The views of a scene show one set of named points, each view turned or mirrored, and shifted as a whole, with a little noise and some points left out.
In the rows, zero is written as 128.

Scene 1
View 1
Z_717: [ 70 108  84 134 110 180  87 143 200 113 147 149  85 133  88 170  89 141
  92 118  92 132 123 129 120 106 111]
Z_313: [ 73 126 100 127  94 151  89 132 164  74 115 158 104 129  99 185 134 148
  98  74 139 122 148 126 104 101 158]
Z_942: [124 124 119 102 121 145  98 142 163  90 121 178 122 135  84 169 113 133
 106  89 119 127 178 106  96 109 141]
Z_112: [ 92 126 108 127 103 140  97 139 161  71 116 152 111 129 106 163 137 130
 103  85 140 119 151 116 102  96 148]
Z_777: [114 107 111 133 126 151 106 146 193 116 149 140  94 128  93 133  91 108
  98 134  90 131 127 116 127  98  83]
Z_518: [ 96 130 115 128  87 128 101 132 145  53 104 155 116 118 109 170 160 132
 106  65 160 114 153 109  96  91 160]
Z_420: [ 49 122  88 151 110 174  88 134 194  92 141 119  86 148 110 154 111 140
  96 110 113 134 116 138 119  93 147]
Z_134: [126 126 120 122 138 142 111 142 180  92 137 128 110 153 109 114 114 108
 111 125 106 130 147 114 112  93 120]
Z_648: [ 62 145 104 143 109 147  99 125 164  58 119 105 102 160 133 136 148 134
 107  87 150 124 133 131 106  78 179]
Z_726: [ 85 131 105 121 109 159  91 136 167  76 118 156 117 145 104 171 126 145
 104  87 133 126 159 124  97 100 165]
Z_805: [109 110 109 124 111 150 100 146 181 101 139 158 100 123  89 155 102 121
  98 114 103 126 138 112 116 106 101]
Z_74: [105 138 128 157 108 111 124 127 154  44 112  82 106 144 150  89 172  92
 115 100 161 115 122 118 115  62 147]
Z_841: [ 67 145  94 125 149 185  87 137 197  97 144 130 102 184 108 145  93 151
 103 116  98 141 151 142 106 104 169]
Z_7: [111 123 114 121 128 149 105 142 180  96 131 141 105 147 101 137 107 121
 106 116 108 131 148 116 109 101 125]
Z_156: [157 132 138 101 118 107 119 138 133  60 102 158 133 127 105 131 155 105
 120  82 153 116 186  96  93  95 149]
Z_776: [116 132 115 120 134 148 103 139 176  89 132 136 112 156 110 133 120 121
 110 110 114 133 156 112 106  96 140]
Z_136: [150 136 142 134 155 122 136 139 181  82 142  88 104 163 135  59 127  70
 122 146 111 132 131 107 120  72 111]
Z_791: [ 89 114 103 122  94 151  90 141 166  86 124 170 107 118  88 184 122 144
  97  85 127 124 151 118 108 105 132]
Z_992: [140 143 132  99 131 120 110 137 142  58 102 151 135 153 114 134 150 115
 119  84 149 122 189 104  88  94 163]
Z_389: [ 80 129 104 139 128 157 100 134 186  85 137 116  98 159 121 129 118 128
 103 117 117 133 135 128 114  89 145]
View 2
Z_313: [121 127 149 154 128 165 161 140  99 117 136 132 150 205 149 124 121 104
 121 132 127 153 118 185 150 134 118]
Z_74: [126 150 141 118  58 144 162 158 112 151 123 167 108 168 118 107 154  73
 109 204 165  89 142 148  99 114  96]
Z_134: [107 141 112 151  96 142 138 146 109 153 137 156 129 135 113  73 143 110
 109 146 137 140 140 117 160 107 110]
Z_518: [131 137 161 143  94 164 162 152  93 134 123 144 151 220 143 128 123  85
 113 165 140 121 116 183 126 144 104]
Z_389: [105 134 122 138 114 147 161 136 115 127 142 142 112 145 124  93 146 108
 125 143 135 146 146 150 141 104 121]
Z_791: [110 133 148 166 124 169 148 134  94 130 135 136 166 199 135 109 123 114
 117 122 117 160 121 169 169 143 115]
Z_776: [118 135 115 150 111 142 138 154 109 139 135 148 131 151 126  89 131 113
 114 139 134 142 128 129 156 109 111]
Z_992: [151 136 115 155 107 135 129 197 103 147 115 166 146 190 145 110  91  96
 102 159 149 109 103 123 148 122  98]
Z_777: [ 94 147 125 159 101 156 139 121 100 151 143 142 143 145 107  72 158 120
 108 129 122 164 142 135 178 126 112]
Z_805: [ 94 144 131 165 109 159 138 123  98 145 141 137 158 160 111  77 150 122
 109 120 119 168 135 143 182 133 112]
Z_717: [ 82 131 134 157 128 166 158 101 104 119 155 123 143 151 123  82 158 130
 127 108 112 188 147 169 174 122 130]
Z_841: [109 112 109 141 155 146 162 135 120 103 153 133 101 130 140  97 128 127
 140 114 126 167 140 150 149  84 139]
Z_112: [123 134 140 152 110 158 149 151 102 130 127 142 148 193 140 111 123 102
 115 146 132 145 119 164 149 132 111]
Z_136: [109 155  97 128  61 127 132 155 118 173 132 173 105 105  88  57 163  99
 101 179 159 110 154  88 139  97  96]
Z_648: [126 126 139 124 112 154 175 152 115 118 131 143 107 175 146 123 136  91
 131 165 149 122 132 175 114 109 114]
Z_420: [ 94 127 138 135 124 163 177 108 114 110 152 127 117 155 130 102 159 114
 135 131 127 166 146 177 142 107 131]
Z_726: [125 123 133 150 135 154 152 152 102 117 133 135 138 186 150 118 113 113
 123 131 131 148 118 164 153 120 119]
Z_942: [127 134 121 172 127 150 126 159  96 136 130 147 164 185 139  97 105 120
 106 119 122 155 109 137 180 130 109]
Z_7: [104 138 120 154 109 151 140 142 103 142 138 148 135 151 121  83 137 118
 114 133 128 153 135 135 170 115 114]
View 3
Z_942: [144 125 139 126  94 167 132 162 119 170 126 122 153 111 113 130  99 104
 118 120 130 150  98 104 115 141 160]
Z_7: [132 133 122 129 107 142 144 145 144 158 133 126 147 110 112 118 132 107
 140 142 167 156  93 119 130 123 152]
Z_136: [ 92 157 103 162 127 132 201  96 164 138 136  97  85 135 136 105 167 137
 135 179 190 168  85 123 125 111 123]
Z_841: [159 119 123 102 106 129 118 116 147 167 169 132 185  84 111  89 113 109
 147 169 165 160  67 132 166 124 160]
Z_992: [126 147 137 150  98 170 151 122 118 160 144 101 132 118 134 143 100 157
  98 128 111 133  77 112 109 160 154]
Z_648: [137 149 114 134 101 130 131 114 159 136 166 131 174  90 132 152 127 176
 157 141 143 131  60 150 140 156 171]
Z_805: [134 128 122 123 101 144 142 174 148 157 115 137 153 108 108 129 139  90
 152 123 173 159 114 116 121 119 160]
Z_518: [135 146 130 145  84 154 129 153 133 144 138 135 163  97 128 181 116 168
 136 101 118 123  83 129 105 171 178]
Z_717: [156 116 118 106 103 124 120 176 158 159 130 156 183  91  96 113 143  80
 172 134 188 163 102 128 148 109 170]
Z_776: [132 138 124 132 106 142 145 131 141 156 140 119 144 110 117 119 126 122
 133 144 157 155  86 118 130 130 152]
Z_112: [138 135 127 135  92 145 129 153 139 151 139 134 165  99 117 153 124 140
 144 115 136 133  88 130 121 149 171]
Z_791: [149 128 133 121  87 149 118 180 136 157 126 145 177  97 111 150 120 113
 149 103 144 141 102 123 122 143 175]
Z_726: [149 130 132 122  92 149 119 148 135 158 147 134 178  93 118 138 108 136
 139 122 134 141  81 127 132 150 173]
Z_313: [151 130 130 121  87 146 113 163 141 153 143 143 187  89 112 160 114 141
 153 109 134 131  86 132 130 154 181]
Z_420: [150 131 115 111 103 116 123 146 165 145 155 153 190  80 112 122 143 125
 180 141 178 153  81 144 155 128 174]
Z_134: [121 139 118 139 111 142 161 129 149 150 133 117 128 117 122 116 141 115
 136 151 169 159  92 119 128 122 144]
Z_389: [132 139 115 127 108 126 140 127 159 148 150 135 159  99 120 119 138 132
 155 151 170 155  76 133 143 132 159]
Z_777: [124 132 117 130 108 137 150 163 151 155 117 133 144 115 109 119 149  93
 155 133 183 161 111 119 125 116 153]
Z_156: [117 152 136 159  95 176 164 137 116 156 128  99 119 125 136 161 108 155
  98 112 110 132  87 104  90 160 151]
View 4
Z_420: [186 145 100 119 148 101  81 169 154 116 187 149 147 143 135  89 145 117
 123  92 108 118 119 113 180  86 137]
Z_7: [161 147 132 113 175 122 110 163 147 114 200 140 149 147 130 112 154 121
 132 117 146  93 110 143 135 106 135]
Z_791: [171 160 110 113 187 107 100 160 154 145 178 131 147 125 129 126 147 147
 166 111 157 106 138 120 150  73 127]
Z_156: [138 147 170 110 192 142 130 145 165 134 170 148 147 169 131 180 140 165
 138 158 174 114 158 160  89 102 124]
Z_134: [147 139 142 120 161 143 114 153 132  95 207 152 164 169 124 111 160 107
 112 134 144  89 100 161 121 129 140]
Z_805: [163 156 107 117 173 120 106 160 131 122 201 135 164 131 123 102 164 124
 157 109 158  83 113 140 138  99 131]
Z_726: [177 153 130 106 184 100 104 168 174 139 179 136 130 145 145 136 137 146
 137 110 141 122 139 117 150  83 129]
Z_313: [179 155 116 112 178  98  98 160 170 142 168 138 139 132 135 136 137 156
 150 108 144 127 152 114 155  69 124]
Z_992: [142 145 173 108 195 133 131 159 177 134 174 147 133 173 144 173 136 155
 121 150 160 124 149 147 102 103 130]
Z_942: [161 163 141 107 204 111 126 169 164 142 195 123 139 138 142 140 144 145
 159 119 175  93 126 134 121  95 131]
Z_74: [148 111 146 123 129 150  85 129 152 105 147 191 170 195 116 151 144 139
  85 152 114 148 166 154 131 103 134]
Z_776: [158 149 143 111 174 123 115 168 158 113 200 142 146 160 136 122 147 126
 119 122 141 105 117 143 135 107 137]
Z_841: [183 152 134 108 171  92 106 193 176 113 215 133 120 154 157  94 137 107
 104  86 118 113  95 117 173 101 141]
Z_389: [168 142 128 117 157 116  97 163 155 110 191 153 146 162 135 109 144 117
 110 112 119 117 116 130 160 102 136]
Z_112: [167 146 125 114 176 110 101 155 162 139 170 145 147 145 132 137 139 151
 142 123 144 120 148 129 140  83 128]
Z_518: [163 144 134 112 179 113  96 146 173 149 149 149 144 148 127 165 133 172
 145 132 150 137 174 129 133  69 123]
Z_136: [132 123 162 122 139 164 111 145 127  70 203 171 171 200 120 117 161  99
  78 153 129  95 103 181 109 146 146]
Z_648: [174 135 135 118 148 112  88 155 178 121 161 166 136 165 135 135 132 142
 100 116 108 151 155 122 165  82 134]

In a view up to two points have been moved. Name them for each view, in the order of its rows, or write none.
view 1 -> Z_777
view 2 -> Z_518
view 3 -> none
view 4 -> Z_134
